Each row is a point on a tangle of strands that fork, close into loops and nearly touch. The rows are in no order.
Points whose rows are less than 103 apart are linked; no others are. Some points are linked to none.
K332: [-39  30  -7 -39 -27 -10   1  33 -27 -21  -7  47  41   2   1  26 -22  39
 -38 -23 -47  21  -9 -18   3  -4 -23 -24   0  -4]
K233: [  0  18  20 -15  14 -38  19  -2 -17 -45  48  30 -31   9 -20  -8 -44  -4
 -72  19   6  -1   5 -46 -48  70   7  15  -6 -14]
K647: [  6 -38 -12   7  43   9 -29 -68 -32 -19  15   0 -11   7   9  -6   1   3
 -19  -1  25 -17 -12 -33 -19 -15  23   3 -15   8]
K250: [-57 -10 -18 -42 -28  14  18  23 -13  -9  13  30  31 -13   3  24   3  30
 -26 -12 -27  43  12  11  17  -9 -33  -6  11   0]
K43: [-13  -8  -7  22 -19  56 -20  32   5  30  31  17  35  14   9  -4 -35  29
 -17  24  50   6  16  18  51   1  33 -10  27   3]
K199: [  7 -56 -33   2  31   4 -10 -64  -9 -19  12 -21   0 -16 -13  -2  35 -10
  18   0  10   2 -10 -11 -17 -21  31  12 -13  20]
K382: [ 26  18  44  19 -29 -30  51  61 -34  16 -74 -14  21 -30  23 -26  32 -17
  40 -13  22  15  -1  51  18  -7 -17 -18 -14  39]
K812: [-57 -31 -30 -10  14  15 -35   4   5 -12  61 -52  20   5 -41   9  59  22
 -17   8 -19  -7  -6  14  11 -19  17  -7  -7  -2]
K515: [ 28   7 -15  22 -17 -66  33  29 -15 -37   7  12   9 -13 -12  16  11 -12
  38  27  30  14 -24  -3  -9   8  80 -16  12   7]
K963: [ -5  -9 -14  41 -30  14  19   0  54  21  27 -47  -2 -40 -36 -63  52   1
  13  27 -17 -24   5  18  46 -29  16  -8 -17 -23]
K499: [ -6  16   3   7  -8  21 -58  11  11  14  28  -2   9  38 -12  -5 -46  17
 -49   4  14 -21   8 -41  -1  39  17  -7  20 -27]
K995: [-16 -31   4 -34  -6  29 -25 -31  11  48 -23   3 -33  22  -6  36   7 -36
 -49 -59  21 -27  -7 -53   9  19 -12  -4  16 -17]
K869: [ 30  -1  13  -1  27   3  12 -13  -6   2  -9  10  26  -4  60   7 -22   5
  59 -19   8  36 -45  67 -20 -11 -45  21 -41  23]
K334: [  8 -25   7  35  26  14 -47 -34 -22 -25  31  -4  -3  40   5 -25 -29  19
 -45  24  46 -21  -7 -46 -17  10  28   4 -11 -14]
K265: [ 41 -12  -7  11  31   4  39 -29   8  31  -9  12  10 -25  47 -33 -13 -20
  58  17  18  14 -11  41 -19  -9 -16  22   5  -2]
K500: [-32 -24 -33  16   1   3  29   4  35  10  42  17  43 -31  -1 -69  18  29
  13  41 -13  11  41  34  -2 -11 -12   0  33 -13]
K643: [-17 -27 -10  40   8   6 -58 -27   8  18   2 -52 -16  33 -29  -7  36 -12
  15   9 -12 -71 -46  20  17 -16  38 -19 -44  16]
K314: [ 36 -22  -4  14  23  38 -42 -31   3  15  26   1 -14  30   9  -3 -48   1
 -17   5  57 -15  19 -32 -13  35  30  20  -3 -17]
K726: [-26 -38  16  -9 -12  15  -6 -20  29 -17  18  63  -4  25   1  -9 -32  28
  -6  -3  14  24  22   4   4 -15 -22  49  -4 -47]
K580: [-22  17   4   1  -2  19 -28  16 -21  23 -36 -18   4  20  -1  18 -39  -7
  -4  10 -19  -1  -7  21  34 -30 -13 -13 -14  31]
K357: [-30   8 -17  20 -16  12  23  67  -9  12  -9 -13   1 -25 -10  -3   8   9
   2  22 -21  16  -6  62  47 -22  21 -32  -3  35]
K571: [ 21   2  -8   7   4  16 -27   6 -25  20 -28   1  -8  18   4  21 -64  -7
 -21  19  15   4  -7   2  19 -12  25 -18 -21  23]
K994: [-34  29  11 -20 -11 -35 -20  31 -33 -52 -21  -5  23  14  37   1 -16   1
  45 -11   0  32  -1  20 -29  -9 -26   0 -39  28]
K689: [ 19  39  20  -8   6 -27  -5  20  12 -21  35  20 -16  18 -17  -3 -75  12
 -56  44   5  -2  27  -9 -33  61  17  27 -10  -2]
K435: [ 33  27   3   2  18  12   4 -24  28  40 -45 -29 -28 -15  -2   7  12 -21
  13 -28 -27 -41  10  -9  -6  -4 -26   1  24 -10]
K864: [ 39  -1   7  22  38  -5 -20 -24   2  25 -15  25 -11  26  40 -17 -62   2
  30   8 -15 -18 -41  38 -31   3 -24  14 -42  -6]
K825: [ -2   6  13  16 -18  -8  41  29  21   2 -22 -40   0 -43  -8 -51  51 -16
  36   6 -22  39  17  32  38 -24  -4 -14 -20  17]
K52: [ 19  12  12 -18  19  32 -70 -43  29  65 -27 -34 -13  11   0  33  31 -22
 -11 -44  -1 -55 -27  -7  26 -15   7 -35   6   8]
K413: [ -7   1   5  17 -14  -5  54  59   2  23  -6  19  15 -46  28 -42   9  33
  -5  34   3  26  22  39  41 -23   5   3  37  24]
K107: [  2  12  20  -5 -18 -23  27  59  -4 -12 -49 -28  21 -40  16   3  41 -26
  53  -7  38  43  14  48   9 -10 -13 -29 -26  46]
K690: [ -3   8 -10 -12 -23  -8  48  54   1   7   7  62  25 -40  23   4  -3  54
  -6  30   5  29  19  21  26 -10   2 -12  47  16]
K383: [-17  34   8  -4 -36 -15  35  16  37   7 -26  -2 -11 -19 -30  -9  36 -11
  -3 -36 -59 -20  15 -28  -8  12 -49   9  50 -38]
K575: [ 46  -6  -8  23   6 -24  12  27 -42  10 -28  44 -19   8  28  10 -59 -21
  18  41  18  14 -31  34  -5  19  38 -19 -21  33]
K430: [-16  34  10 -23   2 -38 -32  -5 -45 -58 -32   1   2   2  22   0 -11  -4
  15 -32  -4  18 -24 -29 -27  -7  -1 -30 -34  26]
K493: [  6 -33  -3 -42  30  34  11   0  -4 -17  10 -11  -5   2  41  -2   4  -2
  41  13  12  60  22  49   2 -17 -41  41 -35  23]
K866: [ 20 -10 -17  42 -16   2 -18   1   1  -1   6 -30  -6   9 -46  36   1   5
 -23  14   8 -27 -20 -21  24 -19  70 -18 -20   1]
K986: [-34  27   8 -13 -45 -47   0   8  26 -33 -41  -1  30 -13  -5 -21  45 -15
  43 -36 -31   8   5 -18 -28  -1 -56  -3  23  -9]
K209: [-30 -12  36 -37 -13  56 -38 -25  -1  53 -30 -16   9   5 -12  35  18 -25
 -20 -31  17  -7   8 -18  42 -26 -39  -2  18   3]
K538: [-39   6 -16  -4   3 -45   8 -11  21 -18  42  28 -25  13 -17 -20   1  -3
 -33 -21 -42 -46   6 -44 -56  53  -6  13  33 -33]
K868: [ 38  61  14 -19  -5 -48   0  28 -15 -24 -37   9   0  -2  -2  28 -25 -35
  21 -15   3   4  -6 -31 -34  31  15 -16  -4   9]
K629: [ 34   8  34  -2 -14  26  34  11 -24  16 -43  16  -1  12  29  22 -23  29
   6   6  21  33  16  34  43 -38 -43  27  -9  26]
K271: [ 29 -16  12 -29  26  14  27  19  -9  -8  -5 -10  23 -21  64   9  16  -7
  56  -7  38  68  -3  64 -11  -6 -50  19 -35  40]
K883: [-21  29  10 -28 -58 -16  21  38 -18 -24 -44  33  27  -4  -1  37  -2   0
 -11 -43 -25  35  -2 -28   3  -2 -41  -4  17   2]
K30: [ 35  49 -12   1  -3 -39  -5  38 -23 -19 -18   9 -13   8 -15  14 -51 -14
 -23  17 -14   7 -12 -23 -14  15  40 -21  -4  17]
K902: [ 15   2   0  13 -16 -45  24 -10  -8 -49  21   3 -35  -7 -41  30  36  -5
 -29 -19 -14 -15 -31 -66 -27  19  48  -7 -10 -25]
K207: [-22   6  -9   4  -2 -17  -6 -18  28  -5  24  21 -15  10  -1 -25 -24  -7
  -2   6 -23 -33  30 -22 -40  27 -21  33  41 -39]
K947: [  2 -28 -35  38 -14 -36  34   7   0 -30  30   0  15 -21 -25   9  32  16
  20  40   8  23 -13  13  -1 -18  70  -3   4  17]
K401: [ 15 -32  30 -38   1  58  34 -16 -13  19 -22 -13  11 -11  18  11  23   3
  -7  -9  20  51  36  29  46 -31 -75  37  -7  16]
K645: [-19  -5  18  35  -1 -19 -55 -40  16 -21  22 -26 -16  47 -17  -1  72  15
 -61 -12 -10 -68 -29 -52   0  -1  42 -27  -1 -25]
K18: [ -4  42  21   3 -32  -3  12  30  13   0  -4  38  34  34   1  -1 -35  53
 -16   5 -40  -9  17   9   8 -19 -68  22  23 -30]
K999: [ 30   6 -12  57 -19 -38   1   6 -11 -27   3 -26 -17  11 -35  24   8   7
  -1  29 -22 -29 -51 -22  -3 -12  71 -15 -49   5]
K495: [ 36  29 -13  23   6 -59   0  -2  -7 -32  -6 -17 -26   7 -25   5   2 -19
  29   6 -13 -28 -35 -29 -35  13  55 -18 -22   1]
K146: [ 27   4   0 -16  32  25 -33 -55  34  53 -30 -21  -8  -6  29  26  28 -16
 -12 -56 -22 -42 -20  -1   3 -13 -36  -6  27  -3]
K711: [ 48  -9 -13  18  19  25  -5 -11   0  22  15 -11 -25  -2 -17  30 -44 -18
 -26  13  49 -14  32 -21 -13  41  48   4  12   7]
K985: [ 28  -8  -8  33  16   4  44  -5   9  36  -9   6 -17 -22  15 -50 -16 -31
  38  36  20 -10  24  28  -7  -5  14  19  26  -8]
K45: [ 30   7   6 -32  36 -26  22 -48   7  11   9  12 -27 -20  23  29 -11 -32
  12 -38  -9  -8  -7 -24 -57  55 -17  18  18 -15]
K441: [ -6 -27  11 -39  -7  50  15 -27  -8  33 -43  -9   4 -22  -3  33  20 -20
 -12 -31   6  29  14  -5  37 -27 -48   8   7  10]
K519: [  2  16  36  -2  -7  56 -34  -7  30  42   0 -15 -17  38   3   2 -30  -9
 -14 -18  24 -28  36 -32   9  59 -27  25  35 -26]
K872: [ -1  -2  29   0   7  76 -50 -14  -1  63  -9 -22  17  32  11  -4 -24 -17
  16  -3  48 -14  -5   3  42 -10  -2  -3   3  13]
K888: [ -9  38  -7  -6 -21   0  36  38  15  12   2  47  34  -8  -4  -3 -18  33
 -13   5 -43 -15  29  -4 -12   7 -33  -3  44 -33]
K953: [  0 -37 -17  41   5  51  -7  11 -13  33  -7  -5   0   4   1 -17 -24 -20
   9  33  39 -15   4  43  36  -8  38  -7  -5  30]
K848: [ -6 -34  -7  14 -21  -9   3 -30 -13 -30   9  -6 -26  -7 -43  46  42   4
 -47 -23  -1 -11 -33 -61  11 -16  46  -9 -24 -17]
K766: [ -3  16  -2 -10 -11 -57  18  18 -40 -61  31  58  21  -1  21  -5 -22  15
  -3  19  22  33 -14 -25 -25  11  36  -8   9  -9]
K948: [  6  41  38   8 -22   8 -24  14   3  17 -34  -1   9  57  -2   4 -45  28
 -17   5 -25 -26  11  -3  22 -21 -69  24   9 -18]
K779: [ -5  54  -3  -1 -22 -13  45  36  39   6   9  14   4 -30 -41   0  14   6
  -6 -10 -55 -31  25 -10 -13  23  -8  -8  43 -37]
K942: [  6  18  -3  19   3 -72  10  19 -49 -62   8  17  22   4  10 -10 -11  -9
  23  23  34  20 -31 -14 -30   3  60 -25 -13  15]
K90: [ 13  31  23 -28   5 -45 -14 -14 -20 -41 -14  35 -20  23  25  -8 -37  -2
   2  -7 -12  10 -10 -41 -43  19 -22  13 -12 -21]
K652: [-18  44  10 -22 -17 -68  -9  14 -13 -65 -14  26 -11   2  -8  -7  21 -22
  -8 -47 -18 -15 -29 -64 -46  27   3 -26  -1 -16]
K815: [ 57   6  27  24  33  -6  11 -21  13  13 -16  30   6  27  35  -2 -41  23
  49 -15  -3  11 -44  61 -22 -14 -52  33 -35  -9]
K11: [ 31   7  34  -8  13  67  -2 -25  22  65 -23 -21 -15   0   6  29  -9 -20
 -22 -47  25 -33  31 -26   7  32 -40  16  34 -21]
K15: [ 55 -18 -31   7  14  -6  15 -56  40  10   7 -32  -6 -55   0  -5  56 -25
  59 -16   1   0 -46  16 -12 -13  17 -11 -22   6]
K126: [  5   0  14 -22  13  17 -68 -34   6  29 -10 -10 -31  36   3  16  -8 -17
 -52 -32  16 -40   3 -50  -3  36   0 -11  14 -15]
K253: [-13  -1  31 -15 -13   7 -30  15  19 -16  22  60  -5  40 -10   2 -60  46
 -67  -8  10  13   3 -23  -2  15 -12  13 -17 -56]
K393: [ 32 -36 -32   1  44  -5 -11 -70   5 -14  18 -38  -3 -32   6  14  59  -4
  23 -30  -6  -6 -59   8 -21 -22  33  -8 -33  29]
K196: [-19  -2   5 -41 -30  11   3  -7 -25  -3 -53   7  -4  -7  -1  47   3 -15
 -12 -44 -16  36  -3 -28  18 -16 -33  -4  -1  12]
K96: [ 16 -23 -19  21  52  12 -43 -48  -2  30  -1  -2  -4  11  45 -22 -35  -9
  14 -10 -20 -39 -60  40 -24  -2 -12  -1 -33  17]
K792: [-26 -24  -1  -9 -11  14   9  -1  16 -18  22  39   8   5  21 -11 -24  29
  13  28  11  43  30  34  18 -25 -17  41   2  -4]
K644: [ 17  23  24 -37  21 -32  -6 -32  -1 -10 -11  23 -45  20  21  13 -26 -14
 -23 -29 -24 -19   1 -40 -53  52 -35  20  -6 -13]
K989: [-43 -41 -45  -1   8  23  12  -8  35  12  56  -2  54 -24 -37 -39  53  41
   2  25 -13  -2  35  26   3  -1  -7 -23  16 -17]
K852: [-12 -50 -14 -36  42  48 -16  16  -3 -17  37 -18 -20  32  26 -11 -13   0
  24  33  21  31  17  62   7 -25 -11  48 -42   7]
K821: [-13  28  21 -17 -11 -12  29  -7  31  15 -29  -6 -43   1 -25  22  13 -32
 -13 -45 -46 -41  27 -32 -22  48 -48  21  36  -8]
K889: [-50  -3 -13 -16 -32 -33  29   7  34 -23   3  17  44 -29  -7 -42  48   3
  30 -15 -40  37  11  -1 -21   8 -57  -8  26 -17]
K697: [ 14  -1 -25  25 -50   2  20 -17  41  -6  21 -32 -16 -38 -39  -5  47  -1
  20  23 -13 -17  -8  -9  29 -27  22  -3 -12 -20]
K364: [ -1  -4  -6 -29 -19 -12  37  -7  -3   2 -23  26 -30 -10  -9  30  -7 -39
  -6 -37  -6  14   8 -45 -22  25 -13  14  22 -16]
K345: [-38 -20 -34  -3 -15 -20  19 -15  22 -19  26  21  26 -25  -3 -41  20   4
  25  17 -21  29  17   4 -16  -5 -16  10  34 -16]
K974: [-23 -12 -24  -9   9   7   3   3  19 -16  -1 -53  -5 -23 -18 -25  46 -21
  41   9 -27  33  10  26  17 -19 -14  -5 -13  23]
K328: [-16 -28   5  42 -10  37  14  58 -29  30 -22   7 -19 -21   3 -17 -10 -10
 -10  37   8  -5   1  72  61  -8  28 -21   0  40]
K371: [ 15 -17  -9 -27  13  -2  23  31 -20 -12 -19 -15   6 -39  36  18  26 -25
  53   1  47  66   5  48  -1  -2   5 -14 -23  60]
K701: [-10   4 -12  35  -8 -18 -61 -32  28   3   8 -42 -22  38 -23  -4  40   5
 -11   2 -22 -76 -26 -19  11 -17  42 -16 -12  -8]
K482: [-19  26  18 -33 -23 -47  -4  10 -36 -60 -22  44   6   0  20   4 -12 -15
  -1 -38   7  24 -17 -51 -37  14 -14 -11 -12 -10]
K587: [-16  30  27  -3   0  -4   1 -12  36  10   3   0 -28  17 -10   0 -29 -14
 -19 -10 -30 -47  48 -22 -28  57 -45  36  36  -9]
K621: [  8 -38 -36  15  21 -20   2 -60  14  -9  16  -6  -3 -13  -7 -35  24 -23
  45  24   4 -10   5 -10 -36 -11  21  25  17  -6]
K82: [-16 -38 -19 -26 -21 -11  24 -25 -24 -23  -2  38 -11 -17   7  12  -1 -20
   0 -18  15  43   0 -31 -13  -3   4  15   6  -3]
K886: [-40  20 -26 -22 -13   7  14  48 -10 -10  10   4  33 -22  -7  21  13  39
  -3   6 -34  29  10  35  25 -18   1 -32   8  20]
K624: [-38 -21  -3  -9 -20  11 -12 -27  24   0   5  29   3  11   8 -21 -12   5
  -7  -4 -15  -4  22 -12  -6  -9 -48  38  25 -37]
K581: [-47   7 -21 -28  13 -10 -26  14 -46 -57  18 -43 -12  -2 -11  16  34   6
  -5 -17 -27  29 -17  -5   1 -19  13 -20 -26  16]
K539: [-35  19  42 -14 -19  56 -71   1  -4  59   1 -21  22  26 -18  21  -5 -16
  -9 -16  30  -1  -9 -18  46 -13  -4 -19  21  16]
K407: [  0  -1  -9  -5  -5 -34  32  14 -27 -37  45  57  -4   1  -8   8 -32   8
 -51  11   6  17  -3 -42 -32  30  27   2  16 -26]
K313: [ 62   9 -14  15  27   7  -1   2 -21  38 -32  10 -12  -2  22  27 -63 -19
  -3   3   3   4 -37  20 -10   7  15 -22 -27  25]
K494: [ 31  -2 -14  22   8   8  30  -2  11  18  13   6 -26 -16  -9   5 -30 -24
   6  27  31 -13  42  -3  -7  15  36  15  38  -7]
K926: [-38 -21 -14  15   4 -29 -26 -40  -1 -35  20   3 -17  20 -18 -14  46  12
 -46 -21 -24 -40 -21 -50 -14  -5  19 -15  13 -23]
K846: [ 27  52  17  -2 -15 -36  24  22   6  -8 -53  -8   9 -16   1   1   9 -34
  56 -15  -2  -2   2  -8 -24   5 -10 -10  14  -4]
K102: [-43 -23 -24 -23  31   1 -28  26 -31 -45  59 -68 -10   8 -31  28  77  15
 -25   0 -27  12 -23  -3   1 -30  19 -10 -25 -11]
K208: [ -2  -3 -40  -4 -10   7  21  36  -1  19  24  52  37 -15  -9  14 -10  58
 -23  31   4  -4  25  12  10  -2  34 -35  29   4]
K828: [  9 -33   0  16   1  19 -26 -26 -30  -9   7 -27  -3  -1 -42  56  17   4
 -48  -4  30  -1 -19 -41  31 -26  69 -19 -28  13]
K392: [ -9 -48 -36  34  -6  -5  29  18  16 -31  59 -40  23 -22 -32  19  70  28
   9  45 -13  23  -8  27  10 -19  51   3 -34  15]
K57: [ 42  -9 -13  -3  26   4  30 -35  20  22 -18 -15  15 -54  21 -17  26 -30
  57 -13   7  30 -14  23 -13 -13  -9  -6   3  13]
K904: [-14  11  -3  12  23 -51  -7 -30 -13 -54  24  16 -36  22  -6 -32  14  -2
 -39  -5 -24 -37 -14 -60 -54  27   5  -6  19 -23]
K342: [ 37  20  13  12  32  51 -23 -25  39  66 -16 -45 -27  -7  -3  10   2 -23
  -1 -36  13 -59  19  -9   4  32  -1  -8  25  -9]
K920: [ 55  -8 -26  27 -21 -10  32 -35  26   5   5 -33 -27 -35 -21   5  43 -22
  56  21   7 -18 -24  -3   0 -12  39  -1 -27  -9]
K827: [-13  30  -2  -6 -12 -33  -8  -9   3 -18 -35   2   2   3   8 -13  -1 -11
  35 -10 -40  -4   0 -22 -24  -8 -26   6  21  -3]
K666: [ 15   7  18 -21  28   6 -84 -58   4  35 -12 -22 -26  43   8  18  39 -19
 -57 -41  12 -51 -27 -32   6   7  24 -45  -2  -1]
K783: [ -4 -21  16 -16  46  44 -31 -27   8  27  -6 -18   4  31  36  -4 -20  11
  30  -6  -8 -15 -24  63   6 -26 -58  30 -45  15]
K982: [-48  18  -5 -20   3   2 -15  38 -24 -28  -2 -23   7  29  27   0 -14  17
  25  11 -35  32   4  39   2 -19 -45  18 -22  18]
K969: [ 23 -23  23 -10  17  51  35  24 -24  28 -26   2 -11  -6  45  13 -11  12
  13  17  32  37   9  72  48 -29 -27  25 -29  44]
K115: [-38  16   7  -4  -3  25   9  85 -33   7  -9 -27   3  26  19   7  -9  14
   1  23 -31  27   4  73  35 -22 -48   6 -12  23]
K229: [ 38   3  -9  -3  -3 -63  19 -21   9 -30  -3 -15  10 -28  -7   7  40 -37
  75  -1  41   0 -25 -10 -36  18  47 -17  -7 -24]
K427: [ 26   3  16 -12  40   5  12 -54  25  25  23   5 -32 -14   6  19 -37 -23
  -2 -11  10 -28  32 -10 -45  66 -16  30  15  -1]
K153: [ 18 -10  31  16  -5  -3  51  24  -6  46 -45 -42  10 -36   4 -62  40  -9
   3  -8 -16  28  34  33  48 -35  -4  13 -13  21]
K158: [  6 -44 -19  -4  25  55  14   5 -18  23  -4 -10  -8 -14  21   4 -10 -15
  12  27  39  22  10  57  36 -22  15   7 -16  51]
K780: [-59 -38 -30   0  11  26 -31 -15  16  14  61 -18  61  10 -37 -19  62  52
  -3   6  -6 -32   6   6  -6   3  13 -21   9 -19]
K309: [-22 -14 -11  -5 -10  15 -31 -17  -8  -2   8  10   0   8 -13  12 -25  -1
 -39  -9   6  -7   6 -36   8  -6  11  -1  15 -14]
K274: [ 10  13  10  34 -20 -13  22  56 -28   8 -44  34  -6   6  25  -6 -43 -12
  22  35  -9   9 -17  44  18   2   7 -14  -3  36]
K255: [  0  43  35 -11 -11  36 -68  12  25  39   8 -33  -9  53  -9  -3 -36   2
 -39  -6  13 -19  11 -38   6  82   1   0  29 -11]
K931: [ 22  -5  -5  33   7  62 -38  -5   5  43   8 -20   2  37   2 -16 -39 -15
  12  10  52 -20   3 -14  21  28  35  -1  15  -3]
K936: [-52 -13 -11  -1  26   6  -9  -4 -51 -46  60  17  30  10  -5   0  -1  60
 -60  11   0   2 -11 -14  -9 -10   7 -27 -16  -7]
K839: [  5 -16  24 -12  -2  24  47  18 -13  16 -28 -31  12 -29  14 -26  39  -3
  -5   1   0  59  44  27  50 -30 -43  19   4  29]
K46: [ 35   7  38  -1  14  24  18 -18  31  27   7  18 -29  14   5  18 -53  -4
  -6   4  25 -12  56   1 -19  44 -29  47   7 -21]
K452: [-33  25  42 -12  -7  23 -55  12 -11  28 -20 -18  14  58   3  17 -39  18
 -11   7 -14 -12  -5  21  39 -33 -57  11 -21  14]
K820: [-34  -7 -30  12   6 -26   7   0 -35 -50  40   7  30  -9 -20   8  15  44
 -23   7 -20  15 -15  -8 -12 -16  39 -23  -8   9]
K272: [-44  10 -19  13  -1  13 -40  29 -13  18  25  -6  38  20 -21   1 -32  29
 -26  21 -10 -17 -11  23  25 -14  22 -39  -5  12]
K194: [  5  36   0  -7   7 -30 -30   6 -50 -48 -20   4 -11  15   3  -4 -40   8
 -37   8 -11  14 -33 -37  -8 -12  19 -38 -30  24]
K432: [ 10  -9  30  33 -13   8  48  39  -5  37 -20  11   0 -14  36 -59 -11  19
  -5  31  17   6  33  44  40 -29 -11  38  20   5]
K133: [ 25   7   1 -20 -10   4  34 -24  15  20 -46  -4 -21 -36 -11  16  29 -34
  19 -38 -14   5  10 -25  -7   1 -27   3  25 -17]
K301: [  3  15 -17   4 -21  34  -5  43  10  32  19  30  33   0 -17  22 -32  32
 -45   8  17 -11  26  -9  24  16  28 -33  39 -17]
K380: [-38 -34 -10 -22  -6  30   7 -13  25   3   3 -30   4 -30 -26 -16  47 -20
   0  -2 -19  34  28   7  37 -22 -33   2  12   5]
K794: [ -4 -40 -42   0   1  17  35  35  36  -9  75 -38  18 -31 -39   0  84  29
   0  39 -16  33  20  31  36  -8  13 -24 -22   2]
K139: [-41 -12   3 -15  -3  12 -23  -5 -20 -24  49  52  20  23  -1  -7 -34  55
 -68  -2  12   1  -8 -23   2   0  -3 -16 -19 -35]
K47: [  2  11 -19  18 -15 -59   9 -14   9 -47  25  -1  -9  -9 -33  -3  34   1
  17   1 -25 -19 -22 -38 -36   6  43   0  10 -26]
K569: [ 26  12  43  40 -15  18  33  45  17  28 -12  33 -10  24  20 -28 -45  37
  -6  27  25  -7  36  37  34 -18 -18  42  16 -17]
K438: [ 34  -8 -23   0  33 -55   9 -56  10 -14  10 -11 -10 -18   2 -13  34 -31
  66  -2   4 -17 -23 -18 -57  20  28   4  14 -19]
K116: [-41 -28  -9 -10  13  37 -24  21  -3 -16  52   5   7  29  14  -9 -30  30
   0  34  20  23  20  51  24 -23   6  32 -22   5]
K189: [-24 -14  -7  13 -20  36   6   1  41  24  11 -26  16 -36 -35 -37  39  -2
  -6   4  -3  -2  28  11  48 -28   6  -9  22 -16]
K803: [ 11  -3   1  -3   8 -66   6 -28 -36 -60   1   3  13 -16   0   1  28 -24
  41  -9  42  12 -27 -34 -47   8  45 -21 -14  -5]
K819: [-21  32   7 -26 -49 -62   1  23  22 -45 -26  18  15 -21 -18   9  37 -34
  34 -44  -9  -4 -12 -38 -35  16  -5 -15   4 -26]
K504: [ -7 -29 -29  17  43   8 -40 -40 -10  18 -11 -30 -13  14   4 -16   5 -18
  24   0 -21 -45 -41  32  -9 -11  14 -15 -35  32]
K913: [ 16  31  12  -6  -8 -19 -19  26   6 -20  14  40  -8  31   3  -2 -73  28
 -44  28 -10   9   8 -14 -12  12  -1  15  -8 -26]
K270: [ 44  39  36  23 -21 -27  50  56 -35  16 -65  16   7   3  31 -10 -17 -16
  37   9  13   1  -6  32   7   2 -18  -3   8  23]
K26: [ 52  14  45  22   6  30  41  19  13  38 -11  16 -28   3  24  -3 -47   4
  -6  19  41  -9  56  19  13   9 -13  45  19 -16]

A fork is a point with three links, a tip a point with one. Leave the first point through the second and follow the links. Name the first fork or tip that comes.
K371 / K107 -> K207
K427 / K46 -> K43
K926 / K645 -> K271
K839 / K153 -> K15

A tip is a point with one link. Name the tips that can be reached along the links from each point below, in the order of the rows.
K209 -> K629, K820, K794
K342 -> K995, K82, K309
K827 -> K43, K581, K115
